Each row is a point on a landscape with many valleys, with its height.
From any point a ball takes the steepest step (drop divided by distance) to one of its 2 nearest points. It stops when none of these is lower. Distance is the straight distance between rows; heights are no part of it.
J_101 height 529: [ 32  17   4  -8  -9 -21  20 -22  15 -32  21  26 -25  32 -24  -8  19  30
   6  13  -2   5 -22  22   9 -17  22  -2  23  19  14   0  -6   0   2  -8]
J_269 height 465: [-14   1  13  -5  -1  15   4 -24 -18  18 -17   0 -13 -10   6  15  18   0
   4 -13  17  -8  12   2  -1  -8 -20   7  -9 -11  16 -13 -10   8 -16  19]
J_99 height 603: [  2   9  -7 -11  11  -1   8 -10 -37  12  13 -27  23  29   2 -19 -41 -17
 -18 -10 -19  15  -6   5  35 -28   7  -8 -25   0  23  11  39  -4  34  18]
J_953 height 462: [  5 -19   0  30  -6 -15  11  12  34   3  32  35   5  18   7   7  24  20
  -5  13   5  -6 -19  -4   1  11   9   3  21  19  10 -12 -29 -21  22   0]
J_718 height 373: [ -4 -44  20  36 -15 -18  27   5  33  10  15  20  18  10  15  13  22   3
 -15  21  12 -21 -19 -20   1   3  16   0  29   6   5 -33 -21 -36  24  -6]
J_714 height 405: [-24  10  -4   7  13  -1 -19 -19 -30  -2  -9 -28  -1  12  -3  -5   2   3
  14 -23  -1  31  14  24   3 -26   0  -7 -33  -7   4  48   6   9 -20  16]
J_112 height 393: [ 18  30   1 -43  -8  16   2   2 -15  -3 -16  -6   1 -15 -15  -7 -29 -13
 -14  -2  15 -11   1 -23  15  11  -5   6  17   1 -21 -33   9   7  -2  -4]
J_366 height 772: [ 37  48 -11 -34 -27   3 -15  -5   0 -34  12   5  14  19 -34 -37 -25  13
 -12   0   2  31 -13  -3  25  17  10   8  31  10 -25   0  17  12  11  -2]
J_527 height 783: [  1 -15  -6 -14  -2   3  17  21   5  20  17  -8  49   5   5   2 -20 -17
 -36   5  -4 -14 -17 -34  21  19 -11 -12   0   9  15 -33  25 -23  46   5]
J_746 height 259: [ -6   6  -6 -17   2  12 -17  15 -14   5 -31 -21  -5 -39   1   4 -18 -25
   2  -1  13 -11  22  -9 -13  16 -12   0  -7 -19 -30 -19   7   8 -19 -12]
J_934 height 606: [ 17 -10  13  -7  23  -2  15  10   1 -12 -45  -1 -39 -37   2   8 -16 -32
  -1  14  -5 -29  -5  16 -27  -7  19  -2  -9  10 -25 -10  17  -5 -17 -43]
J_655 height 700: [-28 -36  29  39   4  -7  20 -15 -22  17 -18 -29   3  14  14  14  -2 -10
 -20  -8 -19   7  -5   7  14 -23  18  -2 -31 -14  10  11  16 -20  19  12]
J_402 height 875: [ 37 -19   5 -16  15 -11  27  25  14  -1   3  14  -3  -3  18   4 -14 -17
 -13   8 -30 -40 -20   4 -13  -2  -8 -22 -15  20  25 -14  15 -11  11 -27]
J_29 height 725: [-11 -31  44   2  -5   5  17  -8   0  14 -39  -1  -2 -31  -3  33   3 -27
 -16  18  30 -39  -3 -22  -4 -11  10   3  22 -11 -24 -47   6 -30  -5 -13]
J_967 height 717: [ 11 -29  17  19  20   7  17   0   6  13  -8   0 -18 -15  31  17   9 -30
  -4 -17 -33 -37   0  21 -40 -15   3 -15 -42   6  29  18  12 -11 -16  -9]
J_496 height 690: [  4 -24  18  34  -4  -6  12 -22  21   7  11  22 -32   5  18  21  47  21
  17  -3  -4  -9 -18  11 -15 -29  29   8  -1  21  32   3 -32 -18 -10   8]
J_392 height 370: [  2   6  22  21 -18 -20  24 -33   4 -16  13  14 -10  40 -24  -3  22  31
 -15   7   5  25 -21  10  31 -21  32   4  22   6  14  -6 -13 -10  25  24]
J_561 height 672: [ 56  35  -7 -44 -21   0  18   2  13 -44  16  25 -15  13 -29 -17 -11  16
  -8  17  -1 -16 -26  -2  12  13   7  -9  31  20  -5 -20  17  10  14 -30]
J_60 height 388: [ 11   3 -17 -16  -6  11   4  27  20   4   2  20   7 -16   3   4  -5   3
   1   8  17 -17  -3 -26 -15  34 -20  -2  19   6 -11 -34  -4  -3  -1 -18]
J_81 height 747: [ -1 -14  11  26  10   6   3 -29   7   8   9  16 -34  -7  19  16  38   9
  27 -30  -3   3  -5  24 -27 -29  14   1 -22  16  34  31 -23  -4 -24   5]
J_666 height 751: [ -3 -37   2  21  19   5  14   6  -7  22   3 -16  10  -3  40  13 -10 -32
 -12 -20 -36 -24   4  13 -20 -10 -12 -18 -53  -5  36  13  27  -6   6   2]
J_562 height 583: [  1  17 -12 -29   7  14  -4  -2 -36  22   3 -31  23  16   5 -12 -55 -29
 -15 -17  -4  -1   7 -14  31 -14 -10  -8 -19 -13  11  -9  40   5  22  21]
J_997 height 548: [ -8   2 -19  18  -9   1  -6  11  38  -4  32  32   4   8   5   4  22  33
  13  13  16  12   3  -5 -11  23   2  16  25   8  -3   0 -30   1   5   2]
J_192 height 226: [-36 -34  13  42  -8   4  -4 -16  11  30   7   6   3  -1  18  23  37   9
   8  -3  11  -3   1  -6 -14  -6   0  10   2 -12  12  -6 -31 -11 -11  22]
J_201 height 479: [ -8  14  11   8   6  -8  -7 -18 -29 -19 -24 -23 -19  19 -16  -9  -5   9
  11 -13  -2  35   1  29  15 -27  28  11 -13   2 -15  44   7   2 -10   4]
J_951 height 633: [  6  19 -27  -2  -9   8 -10  21  54 -11  31  48   0  -9  -4  -6  15  37
  27  17  13  -1   9  -3 -24  40  -6  23  43  13 -16  -2 -31   4 -14 -18]
J_196 height 821: [-13 -37  -5  36  10  -9   4  27  21   3  -8  -3   4  -6  28  10   5 -15
  -1   4 -17  -9   0  -5 -29   7   8  -2 -15   4  -3   6  -8 -20  -1 -17]
J_122 height 898: [ 34   0  -1 -18  17  -9  19   6   2 -15  -1   4 -18   9   4  -5 -10 -11
   3   3 -21 -18 -13  19 -14 -10   4  -7 -17  17  10  11  12  -2  -3 -23]
J_32 height 589: [ 23 -20   4 -19  -1   1  27  21  22  22  23  18  32 -13   4  15  -3 -14
 -24  14   1 -43 -18 -35  -3  15 -24 -16  11  19  20 -52  13 -25  24 -15]
J_116 height 857: [-11   0  -5  24   5 -11  -4  -5   8 -12  10   6 -15  16   1  -4  16  25
  20 -10  -3  30  -2  17 -11 -14  14   2 -11  16   5  37 -17   3 -13   6]
J_114 height 261: [ 13  -9 -11 -16  13   7   6  14   1  29  13  16   9  -5  27  13   5  -9
  -3 -11 -10 -32   4  -6 -21   9 -36 -15 -20   8  40  -8   3   1  -8  11]
J_473 height 551: [ 17 -13  10 -15  -4   2  31  -1   6  24  24  22  17   8   0  13  12   1
 -19   7   1 -30 -18 -15  10   6 -26 -10  12  17  33 -42   0 -10  19  13]
J_73 height 761: [-25  41  -4 -16 -21   6 -47 -15 -26  -3  -4 -21  15   2 -28 -19   0  16
  12  -5  21  45  24  -7  30   4 -14  15  13 -24 -31  15 -16  37 -13  30]
J_691 height 724: [ 51  60  -4 -40 -39   7   6 -15  12 -41  15  17  -3  12 -47 -31 -10  24
 -16  15   3  10 -13 -15  28  18  16   3  52  10 -16 -25  17  13  11  -9]
J_76 height 853: [ -1  -1  25  16  -8 -11  -1  -7   6 -31 -26  -2 -31  -7 -23  -5  -9  12
   5  20  12  20  -6   7  10  -5  47  23  14   3 -46   8 -13   0  -3 -24]
J_819 height 458: [  9  18  -7 -20  -5   4  -4   1  -4  -9 -11  -3  -3   0 -14  -8 -11   8
  -2  -1  11  14   6  -3   8  13  -4  13  14   0 -20  -7  -3   9  -2  -2]
J_845 height 476: [ 31  15 -20 -39   1  12  11  29  12   0  18  20  20  -6  -5  -8 -16  -1
 -16   5   1 -13 -13 -26   3  34 -20  -9  16  21   8 -32  13  -6  15 -18]
J_463 height 397: [-13  30   5 -32  -4  12 -36 -14 -34   8 -39 -15 -13 -27 -13  -3  -4 -11
  11 -22  16  -6  28   3   2  -2 -13  11  -3 -31 -28  -4  -5  28 -28  12]
J_51 height 545: [ 37  26 -10 -65   9  23  14  -1 -20  13   2  -5  -4  -3   0  -6 -41 -23
  -9 -11 -10 -35  -6 -12   8 -18 -21 -15 -13   1  23 -20  36  15  -1  -7]
J_56 height 701: [ -4 -22  36  16  -2  -6  17 -12   3   0 -35  -1 -28 -20  -7  19  12  -7
   0  16  21 -27  -9   1  -7 -18  27  12  12  -4 -20 -22  -7 -13 -11 -16]
J_379 height 338: [ -8  32 -12 -16 -13  21 -13 -16  10   4  22  36 -12   0  -8   1  33  32
  29  -6  25   3  29   3 -13  11 -25  18  27  -3   9  -4 -27  25 -37  26]
J_793 height 487: [ 13  14   5 -14  -8   8  14   0  16   0   7  32 -10  -4 -10   8  17  17
   4   5  19 -16   0 -10  -1   6  -7   4  30   5   6 -37 -15  -7  -6  -4]
J_505 height 753: [ 13  11 -37 -14  10  -1 -18  35  -6 -15  13  -9  35  13   5 -31 -37  -8
   9   3 -17  30  14   0   6  23 -15 -10  -7   8 -13  28  20  12  16 -19]
J_523 height 779: [ -2 -20 -19   4  17  -4   6  29   0  19  10 -17  34   0  31   2 -25 -25
 -14 -13 -35  -8   7  -5  -8  12 -22 -19 -39  -6  22  18  27  -6  20   2]
J_599 height 689: [ -1  18 -34  -9   6  -2 -32  24  -1 -14   6  -2  15   5   5 -19  -8   2
  24  -3 -10  25  16   7 -16  13 -17  -5 -13  -1 -17  42   5  23 -16  -6]
J_251 height 736: [ -8  37  -5 -19 -11  -1 -39  -4 -41 -10 -17 -35  18   1 -25 -26 -27  -3
   4 -10   9  33  18  -4  35  -1   1  12   0 -22 -45  15   4  26   2  13]
J_529 height 570: [-25 -21   0  39  18  -8  -8  -7  -6  -2 -20 -26 -15  -3  13  -1   8 -11
  17 -15 -19  22   3  27 -23 -26  24  -6 -41  -1  -4  53   6  -9 -10  -8]
J_494 height 930: [ 25  40   8 -32  14   6   1 -24 -33 -23 -12  -7 -21  22 -19 -14 -14   3
  17 -21  -7   9   0  26  -1 -28   1   1 -10   8  -1  37  20  22 -28  -1]
J_669 height 65: [  0   4  -8 -11   4  15 -25  24  12   4 -34  -1 -17 -59   0   6  -8 -23
  11  10  11 -29  23  -4 -32  24  -7   8   9 -10 -46 -20  -4   9 -31 -35]
J_350 height 678: [ -9 -29  30  20   5   7  25 -24  -7  23 -11  -2 -24  -5  23  27  22 -11
  -6 -12  -9 -27  -4  16 -21 -22  -1  -6 -26  -1  35   1  -2  -8  -7   4]
J_985 height 755: [-18 -24   3  13  -8  -7  14  12  -8   8  -2 -20  37   5   3   0 -27 -17
 -25  11   3   8 -11 -28  28  16   2  -4   5 -10 -11 -17  16 -24  37  -1]
J_686 height 464: [ 17   3  10   3  -6 -18  21 -14   5  -9  26  15   6  47  -4 -12  20  16
 -17  11 -11  10 -26  15  30 -11  12 -10   8  17  32  -1   1  -4  35  17]
J_231 height 343: [  4  36  -3 -41  -6  19 -22  -8 -36   8 -24 -22   3 -22 -12  -6 -33 -14
   0 -17   9   2  19 -17  20   0  -9   5   0 -19 -24 -19  10  15  -6  11]
J_855 height 565: [ 13  19   7 -40   5  18   3 -22 -42  17  -6 -24  -4   3  -1   1 -31 -21
  -9 -16  -3 -19   2  -5  20 -21 -18  -5 -16 -13  27 -12  33  10  -1  18]
J_449 height 445: [ -3 -32   9  -1  21   0  11  25  -1   3 -23 -29  22 -30  12   9 -50 -51
 -29   6 -20 -35   2 -15  -1   5  -6 -11 -23  -6 -14 -14  44 -19  17 -27]
J_574 height 771: [-37 -22 -16  43  -8 -13 -18  10  22   7  20  -1  22  17  10   1  24  19
   7   5  11  34  -4  -6   4  16  10   2   2 -11  -2  14 -25   0   9  14]
J_193 height 648: [-22   4 -11  18 -10  -6 -34  16   5 -21 -11  -6  -1  -9 -15 -12  -6  16
  19  11   5  39  21   4   4  19  13  14   9  -5 -48  32 -16  17  -6 -16]
J_422 height 276: [-19  11  32  14 -19  -4  19 -48 -10  -2   0  10 -20  19 -23   7  25  27
 -13   4  26  17  -9  -4  27 -16  19  16  35 -14   8 -24 -25  -6   5  33]
J_445 height 557: [ 20  -2  15 -10   5   3  24 -15   9   1   5  33 -35 -10  -1  15  30  15
  14   2   7 -39  -8   8 -18 -11  -4  -1  17  14  25 -26 -19 -11 -17  -6]
J_992 height 735: [-37 -28  -1  31   8  -3 -43  25   0   2 -45 -39   2 -53  -3   5  -4 -29
  15  21   6   0  31  -5 -11  13  15   2 -13 -33 -43   8  -5   7 -12 -24]
J_831 height 196: [-26 -11  16  25 -20  -2  15 -14   5  12   3  12   6  11  -8  16  24  19
 -14  13  27   7 -10 -17  17   1   7  17  30  -7   2 -31 -23 -16  17  26]
J_501 height 699: [-10  10 -25 -19 -14  14  -7  13   7  22  26   5  46   5   0  -7   4   8
 -17  -3  19  12  -2 -28  17  35 -36  -7  18 -11  13 -29  -3  -1  20  26]
J_144 height 766: [  2 -44  -5  42  20 -13   7  24  26  10   1   4  -4 -19  38  15  13 -25
   0  -4 -37 -21  -4   9 -50  -8   6 -18 -42  16  21  22  -1 -13  -3  -6]
J_575 height 748: [  6 -21  23  -4  -4   0  27  10   8   0 -16  -3  13 -21  -5  15 -14 -25
 -19  22  16 -24  -9 -32   6   2   5  -1  21  -3 -25 -46  12 -22  11 -22]
J_361 height 541: [ -1  32   7  -2  -7 -10 -22 -22 -32 -25  -6 -13   1  27 -29 -27  -8  17
  -1  -5   3  49   3  20  34 -19  19  16  10  -4 -32  38   1  17  -2  17]
J_598 height 634: [-30 -15  -1  32  16  -6 -16   4 -17  -5 -31 -40   0 -11   5   4 -13 -16
   4  -2  -7  17  14   9  -2  -6  10  -1 -31 -16 -19  33  10   1   1  -3]
J_119 height 661: [  9  -6  10  -5   6  -4  14   4   7 -11 -24   6 -33 -11  -1   5  -1  -2
   7   6   7  -9  -5  10 -16  -5  18   8   8   5 -15  -5  -9  -3 -16 -25]
J_625 height 805: [  9 -25   5   4   6  -8  19  18   0  19  18 -10  34  14  26   1 -23 -28
 -30   0 -29 -22 -12 -15   6   0 -13 -13 -23   7  31 -10  27 -20  35  -5]
J_194 height 331: [ -1   7 -14 -25   8  12   3  -1 -18  36  25  -4  25  11  19   6  -2  -2
  -6 -18  -1 -16   9 -13   1   2 -45 -14 -22  -2  42 -12   6   1   5  34]
J_254 height 74: [-34 -49  -7  59  -1   1  -9  10  29  29  17  -1  12 -11  36  17  36  -1
  15  -4 -14   1   1 -10 -31  -2   4  -7 -16   1  16  13 -25 -17  -5  13]
J_121 height 720: [ 23  -2 -30   6  10   3  -6  29  51 -11  29  44 -10  -8  17   0  20  24
  31  10  -7 -13   6  11 -39  23   7  14  22  30  -7  10 -26  -1 -18 -26]
J_607 height 498: [  7 -34  15  12  28  -6  27  22   7   5 -23 -18   2 -14  18   6 -33 -50
 -21  11 -37 -37  -2   2 -14 -15   7 -17 -29   2   7   2  39 -18   9 -27]
J_750 height 390: [ 17  28 -21 -46   3  24   2  -3  -1  22  32  18  18   3   1  -2  11  14
  -8 -15  11 -14   7 -10   2  15 -50  -9   3   4  34 -24  -3  12  -1  29]
J_264 height 688: [-31 -24 -17  27  17  -6 -44  22  -4  -5 -32 -41  -5 -33   3   1  -6 -19
  22   7 -12  21  28  15 -27   7  11  -6 -30 -26 -24  40  11   9 -15 -20]
J_633 height 386: [ -2 -14   8 -13  18  12  11  12  -8  18 -23 -16   1 -27  18  19 -27 -44
 -15   0  -7 -43   6  -7 -14   5 -23 -16 -23  -9  10 -15  35  -6  -6  -9]
J_741 height 885: [ 14  30  18  -5  -9 -15   2 -14 -12 -44 -24   3 -40  10 -34 -15  -7  20
   7   8   0  23   0  20   7 -18  44  18  13  11 -40  26  -3  16 -14 -19]
J_687 height 632: [ -4   1   4   2   7 -16  11 -16 -26  -3   6 -17  10  34   1 -14 -11   4
  -6  -7 -14  26 -13  16  27 -24  11  -3 -18   1  15  21  18  -9  17  17]
J_994 height 897: [ 15   5 -18  10   7 -16  -2   6  15 -12  23  17  11  32   3 -11  13  24
   7  -2 -10  29  -6  12  -3   9  -4  -4  -1  24  11  27 -13   0  10   6]
J_690 height 797: [ 14  12  18  -5 -28   4   7  -1  27 -27  -4  26 -12 -20 -32  -2   0  12
  -4  22  30  -8 -14 -29  15  24  24  18  59   5 -48 -45 -11 -10   7 -27]
J_263 height 915: [ 35  24   5 -42  13   5  11  -9 -25 -16 -16  -6 -32   1  -8  -7 -16 -13
   6  -8  -8 -16  -6  23  -2 -27   0  -8 -11   9   6   4  18   9 -18 -17]
J_628 height 728: [-35 -44  20  40   1 -10  16   9  -8  19  -9 -28  34   4  16  15 -15 -18
 -32   4 -11   2  -6 -14  20  -2   6  -9 -19 -17  -1  -2  13 -29  30   3]
J_962 height 636: [  6 -31  25  22   1 -12  31 -10   3  13   2   8  -8  14  14  15  18  -1
  -9  -1  -9 -18 -21   2   0 -20   9  -9 -14  15  31  -9  -5 -19  13   6]
J_703 height 466: [ 16  33 -28 -41   1  16 -11   4   1   3  21  30   0   1  -7  -1  12  20
  12 -14  10  -3  15  -2 -12  19 -42   3  11   7  13 -10 -12  27 -24  19]
J_316 height 638: [ -6  22 -11  -2  -7  -1  -2 -18 -14   4  22 -10  33  37 -10 -19  -4  10
 -22  -3   5  35 -13  -4  40   2 -12   0   8  -5  15   2   5   0  33  42]
J_44 height 582: [ 29 -26  32  12  -9 -22  39  -4   4  -2  17  10  -1  26  11  10  15  -5
 -19  15 -23 -25 -43   9  18 -28  15 -16  -7  21  31 -13   7 -21  39  -7]
J_333 height 856: [ 17  25  -6   0   5 -14   3  -7  -5 -27  18   9   8  42 -14 -25  -6  22
  -2   0  -7  37 -10  25  15  -9  11  -3   6  20   3  33   8   4   5   6]
J_224 height 453: [-19 -39  -9  55   8 -19 -10   4  25   4   4  -5 -13   0  27   4  26  -1
  19 -16 -27  22  -6  18 -33 -18  30  -6 -31  12   8  49 -16 -18  -8   0]
J_774 height 427: [ 30  43  18 -22 -22  -9  18 -45 -10 -40  22  29 -36  27 -41  -8  28  35
  -2   8  -2   3 -12  21  26 -31  17  -3  36   3  22 -10  -8  13  -5  10]
J_972 height 349: [ -7  -3 -16   2   8   8 -32  28  22 -10 -20   8 -24 -40   4  -2   1  -4
  32  14   6  -5  21   9 -36  16   6  15   5  -3 -41  15 -18  16 -34 -37]
J_873 height 542: [ -3   9 -19   4  -1   2 -22  18  21 -21  -3  15 -18  -4  -6  -8  -2  25
  25   5   8  17   8  11 -26  14  11  16   6  10 -32  29 -16  18 -22 -25]
J_869 height 555: [  4 -13   9   2  27  -2   6  14 -10 -11 -44 -26 -18 -29   8   5 -37 -39
 -12   6 -19 -24   3  17 -17 -10  18  -9 -27  -6 -17  10  32  -5  -4 -28]
J_724 height 163: [  8  50   0 -30 -19  11  -6 -35  -4 -12  20  30 -15   9 -30  -8  26  39
   8  -9  26   9  17   2   7   0 -13  12  38  -9   7  -3 -16  28 -30  35]
J_393 height 668: [ -6  13 -21 -18  -7  13  -2   0 -15  22  20 -11  40  21   3 -11 -19  -4
 -23  -8   6  10  -4 -23  33  14 -25  -9   0  -8  21 -12  14   1  34  33]
J_821 height 513: [  2  -1  21 -19  -3   9  29 -20 -11  25   2  13  -8  -1  -3  20  16   4
 -10 -10   7 -31  -6 -10   8 -12 -18  -7   5   1  31 -31   0  -6   1  18]
J_10 height 527: [ 27  -7  16 -16 -15 -19  36 -11  -7  -7  25   2   9  35  -6 -11  -5   1
 -24  11 -20 -10 -40   7  38 -15   7 -15   5  16  37 -25  21 -16  47   3]
J_499 height 826: [ -7   4  19  15 -20  -7 -10   6  19 -24 -17  14 -17 -15 -25  -6  -5  18
  10  25  19   7   0 -13   9  17  39  31  42   2 -58 -14 -22   2  -2 -27]
J_156 height 592: [ -4  32   4   4 -15  -7   0 -25 -18 -20   9  -7  17  43 -35 -24  -1  23
 -17   2   8  49  -8   8  43  -6  16  12  24  -8  -9  12   1   2  19  30]
J_123 height 815: [ 20  33 -17 -12  -7  -8  -5   0  -5 -35  17  -5  26  38 -23 -44 -27  10
  -7   8  -6  46 -11  10  34   7  19   8  19  13 -19  25  16   7  19  -1]
J_820 height 344: [-25   7  12  -4  10   7 -10 -24 -39  11 -23 -36  -8  -7   5   4  -9 -11
   0 -23   5   2  16  17   7 -23  -6  -3 -31 -25   6  17  14  11 -15  20]
J_82 height 523: [ 41  17 -23 -61   4  17  16  24   0   9  25   3  12  -4   3  -5 -29 -14
 -13  -7 -15 -35 -13 -16  -3  10 -29 -20  -4  20  26 -24  29   0  13 -12]
J_249 height 811: [-21 -26 -13  27  -1 -12  -5  21   7  -1   0 -13  19   9  11  -3  -2   0
  -4   6  -9  24  -4  -8   0  14   7  -1  -7  -1  -6  12  -7  -8  19  -8]
J_915 height 294: [-36 -28  36  28 -11   8  21 -34  -9  25  -8   1 -13  -6  10  32  33   6
  -5   0  22 -12  -5  -6  -3 -21   6  10   5 -15  15 -26 -18 -13  -6  23]
J_53 height 301: [-16  18   7 -19   7  10 -18 -15 -43  22 -32 -46   2 -23   0   1 -35 -24
  -7 -24   8 -12  20  -3  18 -11 -10   4 -22 -36 -15 -10  18  14  -2  13]
J_815 height 484: [ -9  28 -12 -28   2  18 -25  -4 -12   2 -12   2 -15 -27   0  -2   7   4
  20 -14  19  -2  29   5 -18   7 -32   3   1 -14 -12   5  -6  26 -36   5]
J_140 height 723: [-28  25 -22  -5  -6   6 -26 -13 -18  11  23  -6  21  23  -9  -8  21  22
  12 -16  14  34  18  -2  18   8 -37  -2   1 -17  12  13 -15  27 -14  39]
J_788 height 683: [ -8  29 -12  -2 -12   4  -3 -10   3   2  22  16  12  18 -16  -7  17  25
  -7  -7  14  24   6  -7  16  11 -15   8  16  -6   6  -5 -19  12   4  28]
J_75 height 333: [  8  -2   1 -22  23  20  16  -3 -11  25  -5  -3  -8 -19  26  13  -9 -31
  -3 -20 -12 -47   8   4 -21  -9 -28 -14 -33  -6  32  -8  21  11 -20  -1]
J_661 height 796: [ 23 -26 -12  25  22  -4   2  22  52  -6  17  28 -25 -14  28  10  24   1
  30  12 -15 -19 -12  12 -50   0  17   8   6  26   8   9 -26 -14 -15 -27]
J_676 height 734: [-27 -13 -28  14 -14  -2 -17  20  15  17  14   6  31   2   7  -1  11  14
   1   9  15  16   7 -25   4  35 -22  -2  16 -11   4 -10 -25   1  10  14]
J_887 height 702: [-41 -15  -3  27  -7 -12 -44  22  -2  -7 -31 -33   0 -34 -18  -6  -4 -10
  16  24  11  27  24  -6   4  24  23  15   5 -20 -55  16 -19   9  -5 -26]
J_602 height 286: [-30 -46 -18  51   4  -7 -26  22  36   1  15  -2  -2 -10  28  10  25   7
  28   2 -11  21   1  -4 -37   5  14  -3 -15  -1   2  42 -30 -12  -7  -8]
J_922 height 806: [-28 -10  -9  33   2   2 -28 -15  14  -3  14  15 -22   1  10   3  38  16
  39 -27  -3  28   5  23 -30 -20  15   1 -19   7  11  48 -26   1 -32  12]
J_989 height 758: [-26  28 -25 -11  -5   0 -51  -9 -23   6  -5 -22  13   9 -15  -9  14  10
  28 -12  11  34  31   6   9   5 -35   3  -3 -26 -14  27  -7  43 -23  22]
J_138 height 798: [ -2  -6 -31   6  18  -7 -28  40  -6 -18 -13 -32  19 -12  10 -21 -35 -19
   8   9 -20  21  19  -8  -1  30  -3 -11 -20 -12 -25  33  16   5   9 -27]
J_667 height 284: [-37 -39   9  47 -12 -10   6   7  25  18  13   6  29   6   8  20  20  13
  -8  21  19   2  -6 -23   4  17   6  13  27  -7  -6 -25 -23 -25  19  10]
J_786 height 595: [ -5   8 -28 -13   8   8 -25  26  -1   2  -4  -3  -7 -21  15   1   6  -3
  23  -7   1   3  22   8 -36  14 -25   0 -18  -9 -13  24  -4  19 -31 -12]
J_261 height 610: [ 41  26 -14 -14  -8 -11  11   2  31 -28  32  38 -11  24 -19 -15   4  30
  -6  13  -5  -3 -20  11   3  14   8  -4  30  26   7  -7  -3   1  18 -13]
J_926 height 773: [  2  -4  21   1 -16  -6   6   2   8 -18 -24  -2   9 -20 -25  -3 -18 -11
 -19  23  27  -2  -6 -34  22  20  22  10  40   1 -47 -39  -2 -15  15 -24]
J_322 height 669: [-12 -24  20  18  14  -6  12 -26 -25   7   0 -25   3  26  22   7  -1 -10
  -5 -19 -24  13  -8  19  12 -32  12 -12 -42   4  35  27   6 -10   7  18]
J_588 height 314: [ 14  50  18 -15 -16   1   0 -40 -12 -25   5  22 -29  22 -38 -11  16  34
  -3  -4  12  17   0  14  12 -15   6  14  28   0   0  13  -7  23 -21  18]
J_713 height 413: [-37 -13   5   4  -3  20 -13 -12 -12  34 -18 -10  -3 -29  17  30  17 -13
   5  -6  21 -23  21  -3 -14   3 -33  -3 -13 -28   2 -22  -8   2 -25  16]
J_783 height 624: [ 24  -6  14   8  -3  -5  20 -16  30 -13  27  41 -43   9   2  13  40  31
  22   6  -4 -20 -18  19 -14 -18  18   7  20  18  23 -10 -29  -6  -7  -4]
J_358 height 351: [-18   4   1 -13   9  15 -22  -1 -14  30 -36 -19 -12 -50  13  16  -7 -27
  11 -11  15 -29  29  -2 -20   4 -31  -3 -20 -34  -7 -14   3  16 -31   0]
J_308 height 703: [-22   4 -11   5  -3  -8 -29  11 -18 -15 -12 -31  19   8 -12 -20 -17   0
   5   7   3  46  11   4  22  12   4   8  -8 -15 -33  31   1   9   6   2]
J_946 height 845: [ 28 -29  -1  15  16 -12  23  22  33   0  12  27  -7  -8  27  12   9  -9
   4   7 -18 -33 -12   6 -34   0   8  -6  -8  23  19  -7 -10 -15  -6 -21]

For each start below, name the point where the ball stops.
J_499: J_114
J_249: J_53
J_263: J_831
J_333: J_724
J_322: J_60
J_116: J_60
J_350: J_831
J_32: J_669

Call two points neighbours if one is among the 2 nearest of the other. Go from one point of each pair to the other, from neighbour to neighbour, staying as low as possible. Name the highest point that can't be avoided.
J_967 / J_114: J_741
J_53 / J_669: J_73
J_669 / J_60: J_527
J_114 / J_724: J_703
